Points on a hilly landscape, in no order, each with its height.
A climber steps from a point to the highest of its 2 nearest points, and stops where none of them is higher. Distance is the straight distance between rows; heights are no part of it.
Kop: [ 30   9 -10  16  -2   4  -4 -15  16  -5 -31 -13   6   9   2  -6  -4  14
  15  -4  -8  -5  -7  -4  10  -4  -9  -6  -9 -15  30  -8  15  -1 -14   2
  -6   1  -8  10   9   0 -14   0   6 -13 -39   7  10   3  -6  -3   0   7
  21   5 -14   6   4]  h=516
lopa: [-13  10   3  -9  -7 -13   0   5   2 -17 -21   0 -13 -21  13 -24   5  21
 -17 -11  -5   6 -22  -1  -7  15   2 -13  -5   9 -20   3  11  -7 -10 -18
  -1 -10  15 -12   8  -9  -6 -10  -1 -11  -3  21  -8  13  24   6   3   0
  13 -22   9   3 -12]  h=341
Rigo: [ 19  -4 -19  -9  11  -5 -14  12  13   7 -10  13  -6  -4  -2 -21  15   7
  -6 -16  -5 -10  26  -9 -11 -10  -6 -12  -6  10 -18 -12  -3  -6  -6  25
  -9 -15  -7  -3  -4   2  -8   7   0  -5  -8 -11  -8   0 -12  -1   8  -4
   0  -2   0 -17  13]  h=492
gine: [ 10  -6  29 -17  -7   2  40 -13  -4   0   6   3  -1  11   6  12   2  -1
 -18 -13  -9  -7 -21   9  -3  -1  15   3  21   8  -5   0 -24   5  10  -3
   6 -23  11   0   6  -3  -5 -11  11  -2  25 -11  -8 -16   9  -4 -10   6
   9 -18  -3  -5  -7]  h=618
rog: [-13   2   8  -2  16  -2 -11   4   3  -6  -9  10   8  -9 -13   1   7  -8
   6   2   1   8  10  -1  -3  -2  -6 -11 -12   2   1  22   5 -11  -2   4
   9  15  -6   6   5   8   2   7  -4   7  -3  11 -16   7  -7  -2   5   1
 -25  15   8  -7   5]  h=177
Tole: [-16   3  -6  -1 -15 -15  11  -9  -4  -7  -8   1 -13 -13  12 -18   2  13
 -10  -5  -4  10  -9  -2   3  14  -4  -8   3  -1 -11  -1  15   7 -13 -14
  -3  -9  12 -17  -2  -2  -3 -14   1  -9  -3   1   4   8  26   9   2  -5
  10 -19   8  11 -10]  h=291
Nupak: [-31 -17  14  -1  -3  -2  11  25   0   2  21   7 -11   2  -1 -16  18  10
 -10  -9  -1  14   4 -12  -4   6 -10  15  -7   9   8   9   8   4   4   4
  -6   6  -2  10 -11  10  18   0 -12  15  27  -7  -8  12   4   9   5 -21
 -12  -1  -8   9 -12]  h=56
ged: [-30  -9 -16  -7 -12 -18   4   3 -12   3  -4   8 -15 -11  26 -29  20   8
 -17 -10  -4   6   8 -12   7  12  -3 -13   0   4 -11   0  19   8 -19  -9
  -9   6   8 -12  -1  -1  -7 -14   0  -3  -1  -2  13   6  20  11   9   1
  12 -25  -5   8  -7]  h=246
mup: [  3  13   7  14   3  14  -4  -9  -9 -26  -3  -9   7   9   0  32 -11  -3
  10  19  -3  -2  14  20   6  22  -3   3 -16   1  19   3 -10  -2  -3   4
  17  -2 -11  12  -5   6  -1   6  -5  15  -3   9   2 -10  -9 -10  -8  12
 -17   3  12  -1   5]  h=273
Ripon: [-13  -7   3  -4  12  -4  -7  -7   2   8   4  10   4  -6 -14   3   4  -6
   2   2  -3   9  13  -4  12  -5   1  -9 -18   1   1  22   1  -3  -1  10
  11  22  -2   2  10   2  -8  13 -12   4  -7   0  -3   1 -16   0  12  10
 -18  12  -1 -13  -5]  h=153
zusa: [ 14  35  24   6 -21   4 -10  17   0 -39 -18 -19   8  -5   4   9 -18   9
   7   1  -1  -1  -9  13 -16   0  -5  22   1  -8   9  -2   5  -8  -9  -9
 -13 -13  -3  -7 -20 -11  20  -2  -4   3   6  14  -3  -3   7 -12  -7  -8
  -1  14  10  10  -4]  h=366
dumu: [ 16 -14 -11 -11  11   7   7 -19   8  22  27   9  -1   7  -7  10 -12  -8
   8 -11  16 -15   1   7  -4 -20  -2  15  21   4  -3 -27  -5   3  18  10
  15 -13   7  16  10  -4  13  10  21  -9  28 -22   0   6  -1   0 -12   1
  22   2 -26   1  -9]  h=621
fofe: [ 32   8  -5   5  -5 -15   3  -2   7   6  -6  -2 -17  -6   3 -18  14  17
 -16 -15   0   0  -9   2  -9   3   8  -3  -8   3 -16 -12 -15  12 -13   3
 -12 -21  -9 -10 -12   2   0 -11   9 -10 -26   3   9 -10  -4  -8   3   2
  18 -10  19  -9   2]  h=552
vufam: [  5  -3  25 -12  -7  -4  34 -18   1   2  -3   0  -6  10   8   6   3  11
 -24 -10  -9   3 -27   8   6   5  18  -5  15   2  -5   0 -17   2  -1 -12
   3 -15  14  -8  10  -5 -17 -18   9  -3   4   0  -9 -11  15   0  -5  12
  14 -28   0  -2  -7]  h=769
zade: [ 19  -3   1  -7   8  -1   9 -13   3   0  24   5   1  12 -10  25 -16 -18
   4 -10  10 -22   8  15   6 -21  -2  15  15   7  10 -14 -14  -1  22   9
  21 -12   5  18   8   3  16  10  15 -10  12 -21  -8  -5  -7  -3 -12  11
  11  14 -18 -14  -2]  h=811
Gir: [  5  15  10  -3 -16 -26  -5  -2  -6 -12  -1 -17 -11  -4  15 -19  -3  12
 -14 -12  -4  10 -17  12 -11   0  12   7  -8 -11   2  -8  -9   5 -19 -10
 -31  -7  -3 -13 -32  -5   8 -12  -5   4  -6  -9  29 -11   6  -8   2 -17
   9  -2  24  14  -9]  h=579
gav: [ -9   0 -12  -3  12  12 -26 -28 -12   0  -3   2   5   3   0  14 -14  -8
   5  17 -16   0   0   9  24  12   3 -15 -30  -8   4  17   3  -6  -5   1
  19  27   5   5  22  -5 -29   2  -9   7 -20   0  17  -2 -13  -1  -1  24
   0  -5  -4  -9   2]  h=411
vuv: [ 19  11   3   3 -15 -22  -2   9   3   0  -2 -12 -18  -4  12 -17   0  19
 -18 -17  -2   6 -12   3 -14   2   9   9  -7   2 -11 -12 -14  10 -13  -5
 -25 -24  -7 -19 -29  -2  17 -15   2   0  -7  -4  19 -18  -1  -8   3 -19
  18  -9  25   5  -1]  h=706
ranap: [-32 -17  -4  -5   9 -11  -4  -2  -3  21   6  13  -1  -1  -3  -8  17  -8
  -2  -3   0  17  17 -14  21 -12   5  -3 -21  -6   9  27   8   2  -6   0
   1  32   3  10   5  -2 -10   9 -17   7  -5 -10  10   2  -3   5  14  12
 -10   9 -15 -14  -8]  h=127
Gizoz: [ 22  12  11  15  -6   8   4 -18   8 -20 -31  -9   6   6  -1   1  -2  10
   8  -8  -7   0 -10   9   8   4  -2   7 -10 -11  37  -4   6  -4 -26  -3
  -7   3  -7  14   1  -3 -12   5  -2 -12 -26  12   9   4  -1  -5  -1   7
  18  11 -17  13   4]  h=613
lizi: [ 28   7 -14   9   4  14 -20  -9  -2 -12 -37 -22  19   5   5   5  -6   1
  14  13  -5 -17   9   6   7  10  -7 -10  -6  -3  15   0   8  -4  -6  -1
  10  -1 -16  11  11   0 -24   7   0  -8 -35  19   9   3 -15 -12   0  22
 -11   8   0  -1  17]  h=318
Lop: [  4  16  11   6  16  18 -10  11   0 -24  -5  -5  11   8  -6  30  -9 -13
  14  17   8  -2  19  19  -4  18  -5   0 -11   2  17  14 -10 -10   9   4
  22   1 -11  14  -7  15   9   1  -5  18  -6  21 -16  -2  -8  -7 -13   4
 -26   7   8  -7   6]  h=235
fosu: [  1  17   2  -4   5 -13 -16  12   0 -22 -29   2 -13 -27  11 -23   7  16
  -9  -6  -3   6 -19   3 -14  -1   0 -11  -3   3 -31  10  18 -12 -19  -8
  -4 -11   3 -11   7 -10   1  -7   4 -11  -7  27  -1  12  15  -1   7   1
   5  -4  12  -7   8]  h=402
Nemaf: [-20  -1   8  -4  -2  -4  14  -5 -15   0  -2   6   1  -7  -5   7   5   2
 -12  -5  -6   6  -8   4  19   9  10 -10  -3  -1  -6  18  -8   1  -7 -11
   3  14  15  -2  13  -8 -21  -9  -8   4   3  -3  -4  -5   8  -2   3   9
  -8 -17   8 -19  -8]  h=494
vuk: [ -4   5  18  -4  -5  -6  23 -11 -13 -15  -8  -3  -4  -4   1   9   2  11
 -14  -5 -12   7 -19  15  16  13  13  -2   6  -3  -6   9 -11   1  -7 -15
   0  -2  17  -9   5  -7 -16 -18   0   4  -6   2   0  -5  17  -3  -6  11
   2 -21  16  -3  -6]  h=602
lolez: [ -2  -6  12 -26   8   5  13  -3  15   4   2   8   3 -18 -11   4   2  -7
 -16  -8  -6  -4  -5   0  -5  -4   7  -5   8  15 -25   7 -15  -5  10   1
  18  -1  12  -9  13  -1 -19  -4  -1  -4   9  -4 -23  -5 -12   2  -3  11
  -2  -7   0 -15  -8]  h=322
zof: [-16 -17 -10 -10  -1  11  -1  12  16  15  14   5 -10  13  -6 -19   1   7
   3  -2  14   6  21 -17  -9   0 -11  11  10   3   6  -3  18  -2  14  26
   3  11  -4  -1   2  16  12  16  -3   0   6 -11 -13  32 -11  14   3 -23
  -6  14 -29  21  -6]  h=599
zazev: [ 22   3  -5  -7   2   3   6  -2   6  -5  10  -4  10   8 -10  19 -10 -17
   5  -3   7 -30  17   7   3 -12 -10   6   7  10   3 -19 -16 -10  17  15
  17 -14   0  13   1   6   8   7   8 -14  -8 -11 -19  -5 -10  -7 -11  13
   8  11  -3 -16  10]  h=625
mor: [ 22 -22  -6  -6   4   5  15 -14   4  27  32  13 -14  12  -1  10   5   4
   2 -14   0 -11   0  -1  15  -8  14   5   5   2 -10 -18  -8  12  10  18
  -1  -7   6   8  -6  -3  -2  -4   9  -2  13 -30  13 -12  -7  -4  -1  -5
  20 -11 -17  -6  -9]  h=437
Bonur: [  1  -7  -7   1   6  13  10 -26  10  17  23   7   7   2  -6  17 -20 -10
  14  16   8  10  -9  -6   5  -4  -5  -2   5  -3   1   2   9   1  10   5
   4   2   8  -2  22   3   3   7   6  -7  13 -19  -1  -1  -5  11  -2   5
  10  -7 -13   8  -4]  h=616
sidig: [ -5   8  -6  18   9  -2 -24  -2 -18 -11 -16  -7   2   6   4   4   5   0
  15  19  -2  -2   3   5   7  10  -4 -11 -13  -3   7   1   2   0 -10 -10
   1  -3 -25   4 -15   7   5   7   5  13 -11  20  14  -5   9  -4   9   4
 -21   8  22   4  16]  h=355
zab: [  2  -7 -10   9   3   8   0 -21   0  16  24   4   5  12 -13  21 -13  -5
  13  17   1   1   2  -8   9  12   0  -3  -6  -1   0  -6  -2  10  10  10
   3   2  -2   2   5  10  12   3   8   2   0 -13  -2  -8  -4   8   3  -2
  -7   1   5  -1   2]  h=510
bofi: [ -1  11   4  12  -3   3  -5 -11 -15 -19  -8  -3   1  -1  -2  17  -2   2
  12  11  -9  -1   3  13  13  13  -3  -3 -13  -3  11   3   0   0 -15  -4
   1  -1 -12   6  -6   3   1   4  -1   6 -12   9   4  -7   3  -7   2   6
 -13   2  20   1   4]  h=312
bulaz: [ 22 -15   2  -2  10   1  12 -11   2  16  28  15  -4  11  -9  18   5  -4
  -1 -15  -7 -16   3   1  15  -4  12   2  -5   4  -2  -5 -21   7  11  18
   8  -3   3  10   0  -3  -2   0   2  -2   5 -22   3 -17 -14  -6   0   7
  10   1  -3 -18  -8]  h=515
ranuf: [ 28   7 -11  -3   2  -8  -7   6  11  -3 -10  10  -8 -14   0 -17  17   9
  -8 -15  -1  -7   2  -5 -17  -5   2  -9  -7   8 -26  -7  -8   2 -11   8
  -8 -22  -4  -4  -6   1  -2  -6   7  -6 -18   4  -7  -7  -5  -4   1   4
   7  -8  14 -17   8]  h=466
Nad: [ -9 -22 -12  -9   3  17   8   5  20  18  23  13  -4   3   3 -11 -11   6
   3   6  16   2  12 -14  -7   2 -14  13  15   2   3  -5  14   5   8  16
   2   7   3   1  11  11   9  16 -12   4  23  -5  -6  31  -4  19   1 -16
   9  -4 -31  26 -17]  h=491
meves: [  9  -2  15  14  -1  -1  11 -12   8  -9  26  15   1  17 -11  22  -6  -9
   5  -4  -5   1  11   8  13  -9   0  15  -3  -1  32   6  -9  13  11  12
  -5   1   2  15   1   0   0  13  -6   6  21 -13   7 -11 -15  -7  -9   5
   3   5  -7  -8 -16]  h=501
Lodir: [ 26  16  -8  26 -22  -2  -5  27   4   5 -54 -24  10   7  12 -17   2   1
   8 -16  10 -15  -9  -5 -12  -5  -8  13   4  -4  26 -23   9  -7 -11 -10
  -8 -19 -22  -6 -15  -1  -1  11   0 -12 -17  14  10   0  -8  -9  -4  -5
   0  14  -3   2   8]  h=236
pati: [ 12   8   5 -16  17  11 -11  20  19 -11   2   1   6 -18 -18   8  -1 -14
  -3  -2  11 -14   7   1 -18  -6  -9  -4   1  13 -20   7  -7 -16  15   8
  10  -9   5  -3  -2   8  14  -4   0   5  -4   8 -36   1  -2  -3  -9  -7
 -12  10   5 -15   9]  h=410
vanif: [ 18   3 -12   7  -2   1  -7 -35   0  -5  -8  -5   3   5   4   3 -13   9
   9  12  -6  -2 -10   1  23   6  -1 -15 -14 -18  18   1  13   5  -7  -3
   0   5  -1   1  12  -3 -14  -6   6  -9 -34   4  18  -3  -1  -1  -3  15
  18  -5  -2   7   3]  h=436
vose: [-12  -9 -25   8  -3 -21 -22   7 -15   3 -11   0  -5  -7  21 -22  19  -5
   1  16  -6  11  19 -11  12  -5 -10 -23  10  -4  -1 -11  23  -3  -9   3
 -11  13 -14  -7 -12  15   4  -9  17   1 -25  16  30  -5   9   1  13   5
  -1   5   8   5  21]  h=386
fireg: [-44  -6  -6   2   2  -4  12   1 -26  24  11   0  10   4  -4   8   5  -7
  -9  -2   4   7  -5  -8  13  13  10  -4   3 -11  -5  25 -11  14   1 -17
   0  28  19  -6  13 -14 -17 -13 -10   9   7  -9   4  -4  18   8   7   4
 -12 -13   1 -11   1]  h=511
dati: [  6  10  -5  13  -9 -16  -7   8  -5 -11 -36   0  -9 -10  14 -21  17  11
   1 -12  -5   8  -7   7  -5   0  -3  -3  -4  -5   9  -6  13  -5 -25  -9
 -14  -4 -15   4 -14  -6  -1   3   0 -10 -19  15  19  -2   3  -5  13  -5
   8   6   5   5  12]  h=614
demim: [ -2  -8  -2   2   0  14  15 -32 -10  11  19   1  11   2  -3  32 -25 -18
   6  26   4  11 -20   5   1   9   5  -4  12 -10   0   0   7   2  12  -3
   8   1  13  -6  30   7   8  -2   8   1  18 -13   3  -5   2   8  -7  15
   7 -17  -2  11   3]  h=750
Las: [ 25  17 -10  25  -9   6  -8  13  -4  -8 -45 -18  14   3   5   2   0   0
  18  -1   3 -13  -1   1  -3  -1 -10  -2   3  -6  21  -7  10  -7 -11 -11
  -1 -10 -21   2  -5  -2  -8  12   4  -9 -22  17   5   2  -8  -9   0   6
 -10  15   5   2  12]  h=275
vavuk: [-39 -20 -16 -16   5   4  13  12  -5  38  20  -3  -4  -2   6 -19  10   6
 -20   2   1  -2  12 -19  -5  -6  14 -13  12   6 -33   7 -12  22   0 -19
  -9  26  13 -15  14  -8 -25 -11 -12   3  12 -14   2   6   4  12  10  -2
   9 -19 -16   6   1]  h=278
rokun: [  8  -3  13 -22  17   9   9  19  18  -9   8  11   4 -26 -12   3  13 -15
 -18 -17   3 -14  -4   8 -17 -10   7  -3   7  16 -27  12 -18 -11  10   7
  19  -9   9  -6   2   0  -2  -8  -5   5   7   3 -27  -9  -6  -5  -6   4
  -5  -3   4 -23  -5]  h=335
sobe: [ -3  -9  -2   0  -5   8  17 -31 -19  13  12  -3  13   8   2  35 -15  -7
  -6  25  -9   5 -19   5  -1  14  19  -9  16  -4 -20   2 -10   3  12 -11
  13   1  12 -15  23   4 -11 -14  17  -1   5 -11   3 -10   1   8  -2  13
   2 -21   4   5   8]  h=620
Vanun: [  4   5 -13  12   3 -23 -18  16 -10  -6 -33   0 -14 -22  25 -36  16   4
  -3  -7   0  14  -8   8  -4  -6  -1  -9   5  -9  -2 -10  13 -10 -20  -8
 -15   4 -15   3  -9  -1   2  -6   4 -12 -18  26  32   0   5  -4  15   0
  11   7   7   4  23]  h=520
tik: [ -1 -20  -6 -15   3  15  13  -4  23  22  19  13   1  -3   7  -9 -14   3
   0   6  15  -3   1 -12  -3  -6  -2   2  13   8  -9  -7  10   4  12   8
   8  -6   6   1  16  -2  -2  10 -13  -3  35  -8  -5  19   2  19   3  -1
  21 -18 -25  21 -21]  h=448
Ket: [  9  31  16   5 -19 -10 -24  16  -3 -25 -19 -24   1 -11   7  -3 -22  16
   5   4   1   1 -18   6 -14  -3  -7  14  -3 -11  11  -6   9 -10 -10 -17
 -16 -10  -9 -15 -27 -10  22  -1  -4  -3   5  10  13  -2   8  -6   2 -20
   1  16  14  16   2]  h=420
soka: [  3  14  -1  10   8 -14 -23  16  -6 -20 -20   2 -10 -17   5  -9   9  13
  -4   6  -3   4 -13  -3 -11  -6   6  -6  -4  -2 -20   8  15  -9 -17 -12
  -7  -7 -13  -5  -5  -4  17 -10   6   4  -3  22   5   2  16  -5   8   2
  -7   4  18  -5  16]  h=473
fuzoz: [ -4  -5  -8   1   1   6   1 -32 -19  14  10   5   6  10   4  25 -15  -5
 -10  16 -12   3 -15   9  23  11  17 -15  -3 -11 -12  10  -4   7   7 -14
  12  16  18  -9  29  -9 -26 -17   7   4 -14 -13  10  -7  -2   5  -3  21
  14 -24  -3  -4   0]  h=521
bel: [  8  19  13  15 -26  -2  -1 -14  -2 -24  16  -3  12  15  -2  15 -15  -6
  10   9  -3   9   9   3  -6  -4 -19  16   9  -9  26  -8  -2   8   0   2
 -23 -10  -7   2 -19  -1   4  13   0   7  10  -3   7  -3   9  -9 -14  -8
  -9   5  12  13 -12]  h=336
mibuz: [  2  17   8  15 -24   1 -13  -9 -10 -25  -2 -16  12   9   2  10 -10  -3
  13  16  -2   6   3   3  -3   2 -14  11   0 -17  26  -8   3   1  -7  -9
 -18  -6 -13  -5 -25   0   9  15   3   7   1   6  13  -8   9  -4  -6 -16
 -12  13  15  20  -5]  h=317
Gonu: [  5   7 -21   9   7 -25 -29  12 -10   0 -23  -9 -11 -21  20 -30   6  -3
  -6  14   2  13   7  -8  -1 -11  -6 -25   7  -6 -20 -11  23  -7   0  -9
 -15   2 -15 -14  -1   5  -3  -6  18  -7 -17  34  26   0  10  -8  13   5
   0   9  16   6  25]  h=444
bub: [-37 -13   8  -4   0 -11   7  17  -8   6   9  11  -9  -8   3 -12  21   5
  -8  -7  -3  14   6 -11   1   4  -5  -2 -11   6   2  15  10  -2  -6   0
  -5  14   1   8 -10   5   9  -4  -8  15  17  -4  -2   4  11   6  10 -10
 -11  -4   0  -1  -6]  h=76
ran: [  1 -19 -20 -10   7   4 -14  10  16  20   6   1  -9  20 -16 -15   1  -1
  10   0  11   1  31 -16  -3  -8  -1   7   4   1   5 -11  11  -3  14  32
   0  13  -9   0  -1  12   7  17   4  -2  -7 -15 -11  16 -15   5  -3 -22
 -10  17 -26   3   0]  h=753
rofis: [ -5  15  11   2  15  13 -14  12   2 -19 -15   2  13  -4 -12  15  -4 -13
  13  10   6   2  13   9  -8   5  -3  -7 -10   0  12  23   5 -18   6   4
  15   9 -11   8  -1  14   7   5  -1  13  -9  24 -24   9  -9  -2  -4  -1
 -30  16  10  -5  10]  h=205
beg: [-32 -14  -3   7   4   6  14 -14 -13  24  26   2   6  13  -9  12  -1 -13
   7   7   3  14 -10  -7  13  12  15   5  -7  -8   7  15  -8  17   9  -4
   5  28  19   2  13   3   2   0 -16  14  11  -7   1  -3   3  10   7   3
 -12   1  -3  -2  -7]  h=636
Lataz: [-11 -15   9 -30  12  13  22  -5  12  24  13  -2   6 -13 -10   2   3  -5
 -14   1  -5  -5  -9  -4  -8  -8  16  -1  22  15 -32   3 -18   3  17  -2
  18   3  10  -8  14  -7 -16  -2   2  -6  15  -9 -17  -3  -8   5  -2   2
   0   2  -7  -6  -8]  h=365
vanib: [-39 -13 -15 -12  -3 -12   7  16 -14  18  11   6  -9 -10  20 -23  21   6
 -23  -2  -1   4  12 -18  -1   7   3 -15   1  11 -28   4   3  12 -10 -10
 -12  16   9 -14   7  -2 -18 -17   3   2   4 -12   5   7  12  11  12   1
   4 -25  -9   0  -1]  h=232
tezo: [-18 -19   7 -10   2   2   2  36   4   4  23   3 -15   1  -4 -18  20  18
  -8 -11   6   2  -1  -8 -18   9  -7  20  -4  12  -6   0   3   1  18   7
   2  -3   0  10  -9  10  28 -12   0  13  28  -1 -17  24  -5  10   2 -28
 -11   1 -12  14 -10]  h=34
vudus: [-12 -12  22  -8  -1   6  43   5  -5   8  24   2   1   6  -4   9  -2  -2
 -15  -6  -4   2 -18   0   3  -5  16   2  24   9  -5  10 -24  12  15  -5
  11  -3  15   5   6  -6 -11  -4  -6   0  40  -7  -7 -14   1  -6   1   1
  -6 -10  -4 -10 -12]  h=499
susa: [  4  20   6  11 -12 -10 -33  14 -12 -18 -21 -30   5   1   8   1 -12   5
  12  20   6  -4  -8   5  -4   0  -5  11  -4 -13  15  -5   5  -8  -6 -21
 -17  -5 -21 -10 -33  -4  17   7  -1   5  -3  15  24  -7   9  -5   1 -13
 -12  19  22  20   7]  h=367
geza: [-42 -22   7 -10  13 -17  -1  22  -7  16   7  13 -10 -10   3 -18  27  -8
 -17 -12   8  20   9 -16   5  -6   6  -3 -12   2  -3  24   4  -3  -4  -1
   0  26  -3  11  -2   1  -3  -3 -16  15   5   1  -4   5   5   2  13  10
 -22   1  -3 -11  -3]  h=100
Lizu: [ 11 -19 -13 -16  12  16   5 -12  22  25  19  13  -2   2   5   0 -16  -5
   8  -2  18  -8   3   2  -5 -15  -3   7  19   6  -4 -22   6  -4  16  14
   9 -17   8   9  14  -7   4  13  10  -8  29 -16  -2  17   1  12  -7  -1
  27  -8 -30  14 -19]  h=529
voko: [ 22  15   0   0 -11   4  10  15  10 -14  -1   5   8   4  -5  10  -3 -10
   8 -12   5 -26  14   7  -7 -10 -17   7   8  12   5 -18 -11 -12   8  11
  11 -24   6  11  -7   4  11   6   1 -11  -4  -1 -29  -1  -3  -8 -10   3
  10   8   2 -11   6]  h=509
pup: [  5  -2 -17   8  -2  -4  -8 -27  -4   7   3   0   3   5  -1   8 -10   3
  11  16  -9  -1   6  -8  18   5  -2 -16 -14  -6   2  -1  11   9  -2   4
  -3   4  -3  -6   7   1  -8   0   3  -7 -22  -8  10  -8  -2   4   5   5
   5  -9   3  -3   3]  h=431
fofud: [ 26  18 -17  23 -30  -2   2  36   2   1 -39 -19   3  14  12 -15   1  -2
  13 -13  14 -28   3 -13 -13 -14 -14  13   6   2  15 -28   4 -10  -4  -2
  -6 -27  -7 -10 -18   3   8  15  -5  -7 -10   7  -6   1  -3 -10 -12  -6
   2  10   2  -5  11]  h=202
bopuz: [  0  -4   7  19 -12   2  -1 -15   2  -4  26  12   1  21  -4  13  -4  -6
  10   8  -5  14  19  -1  10  -2 -10  14  -3  -9  29  -4   5  11  -2  11
 -20   1  -6   5 -11   4   5  15  -6  13  18 -15  14  -3  -2   1  -8 -15
   0   4  -7   7  -8]  h=407
vavo: [-28 -17   0 -17   8   9  15   2   3  36  15  -3   2 -10  -7  -7   7   3
 -15   7  -6   0   0 -12  -6  -8  15 -10  14  11 -35   3 -16  15   9 -16
   2  17  14 -16  17  -9 -27  -6  -6  -3  13 -10 -12   2  -4   8   4  -4
   4  -8  -8   0   0]  h=319
moz: [ -5  -4   4 -17   9   6   6   6  23   3  11   2   5  -4 -22   1  -4 -13
   7  -4  10  -2   7  -4 -10   0 -10   8   8  11 -11   5  -5  -6  23  12
  16   1   6   0   5   6  12   7   1  -5   3   2 -36  10  -7   1  -7  -6
 -13  18  -6  -3  -8]  h=505
nam: [ 18  27  20   8 -14   4   0  24  10 -39  -7  -2   4  -1   2   6  -1   4
   3  -9   0  -8  -1   7 -23  -4  -9  22   0   6   1  -4  -1  -4  -4  -1
  -8 -21   2  -5 -19 -12  25  -4  -3   5  12   4 -16  -5   8 -12  -9  -6
   4   6  13  -3  -3]  h=339
gozu: [  0   6  -6  20  12 -12 -29  13 -15  -9 -20   2  -6  -2  10  -4  16   5
   4  14  -1   6   2  -1   3  -7   3 -10  -7  -6  -1   3   7  -4 -12  -7
  -9  -1 -22   8 -19   3  11  -4   6  12 -14  18  20  -7  11  -4  10   3
 -16   6  24  -1  24]  h=399
rodop: [ 16  29  10  16 -17   7   2  35   7 -26  -4   2   7   9  -1   9  -2  -9
  12  -9   8 -21  12   5 -15 -10 -18  15   8  10  12 -16  -7  -7   2   4
   0 -22   4   1 -16  -3  22   5  -4  -3   7   5 -24   1   4  -8 -18  -8
   4  12   4  -8   4]  h=413
suz: [-29  -8   5   8   1   6  15 -16 -12  14  23  -1   9   4 -12   7  -4 -15
  14  13   8  18 -10  -2   0  18   3   5   3  -9  11  15   4  15  11  -5
  -1  20  17   0  15  10  14   0  -9   8  16  -3 -10   6   6  15  -1  -5
 -13  -2   5  12  -2]  h=781
desuz: [  7  24  18  -1 -13 -18 -20   0  -8 -24 -12 -22   1 -10  12 -15 -15   9
   0 -13  -2   7 -24  17 -13   2   3  12  -7 -16  11  -8  -3  -9 -21 -16
 -30   4  -5  -3 -30 -11  10  -1  -6  -8  -5   0  30  -3   7   0   1 -22
   4  12  16  22  -5]  h=490
Natik: [ 20   0  -9  -6  19  19 -28 -23  -5 -10 -22 -11   9   5   0   8 -14  -1
   7  20 -18  -8  10   9  11   8  -6 -20 -23  -5   4   9   4  -3  -6   7
  15  13  -5  10  20  -3 -32   0  -6  -1 -32  11  13   1 -20 -10  -8  29
   2  -2   1  -6  10]  h=362
kasa: [-11 -18   8 -17   3  18  38  -3   3  27  28  -1   1   5  -2   6  -1   0
  -8   3   5  -1 -21  -7  -5 -11  21   6  34   3 -14   4 -21  10  17 -10
  17   6  11   4  15  -8 -10   3  -5  -6  36  -5  -3  -1   1   0   3  -1
  -1  -4 -14  -1  -4]  h=428
vifun: [-19  -8   7  -7   8   8  13  -4  11  10  17   1   5  -2 -20   3  -2  -5
   8   5   8  13  -1  -7  -4   3  -2   6   5   7  -6  10   2   4  18   6
   7  11   7   4  10   9  10   7  -1  -1   9   0 -27   9  -6  10  -1  -8
 -13   9  -3   3  -7]  h=597
kana: [  5   9  11  13 -10   0   3  -1   0 -25 -40   0  -1  -3   4 -15  19   8
   9 -19  -9   4 -10  10  -1   1  -4   4  -6  -9  27  -7  10 -12 -32  -8
 -11  -2  -9  14  -5  -9  -9  12 -10 -14 -15  13   9   6   2  -2   8  -5
   8  12 -10  14   2]  h=798
kulom: [ 15  -9   3  -1   7  -3  15  -4  10   2  29  15  -1  10 -13  17  -2 -13
   0 -13   0 -10  10   9  13 -12   6  15   3   7  12   2 -18   7  17  16
  14  -2   6  15   3  -1   8   9   0  -3  14 -13   1  -9 -14  -6  -3  11
   6  12 -11 -15 -13]  h=619
Fug: [ -9  -5 -13   0   7  13 -13 -31 -15   7   7   8  11   5   4  17 -19  -9
  -1  15 -12   2 -12   4  30   5   9 -15 -23 -13   4  13   2   2   4  -9
  10  21  20   0  24  -9 -25  -7   2   7 -24 -11  18  -7  -8   6  -5  23
  13 -16  -5  -6  -3]  h=462
zizub: [ -6  -3  12   3  -1   1 -14  30   2  -1  11   3 -11  11 -10  -9  10   4
   8  -1   6   0   4 -11 -16   6 -10  15  -6   6   1   1   8  -6  18   9
  -7  -9 -10   7 -17   7  35 -19  12  10  13  -3 -24  14  -1   8  -9 -32
 -14   9   1   3   6]  h=10
gigo: [ 11 -17 -22 -18  16   0 -17   9  15  17   2   6 -10   1 -14 -18   7  -1
  -1  -9   0 -10  34 -13  -4 -11   0  -2   0  10 -13 -18  -2  -4   4  33
  -4  -1  -4  -6  -6   5  -3  12   2  -5  -8 -16 -12   2 -13  -1   6 -13
  -3   8 -15 -11   7]  h=586

Call two points neighbours if one is among the 2 nearest of the other. Go from one point of each pair to the other, from neighbour to neighbour, staying as high as possible. Name the lowest point that can't be avoided.
suz, vufam -> Nemaf
soka, Lataz -> vanib
demim, kana -> pup
vuv, zade -> tik
ran, vuv -> ranuf

For each start below, name the point where the climber stops.
tezo -> soka
gav -> demim
rog -> soka
nam -> zade
vose -> kana
ged -> soka
zizub -> soka
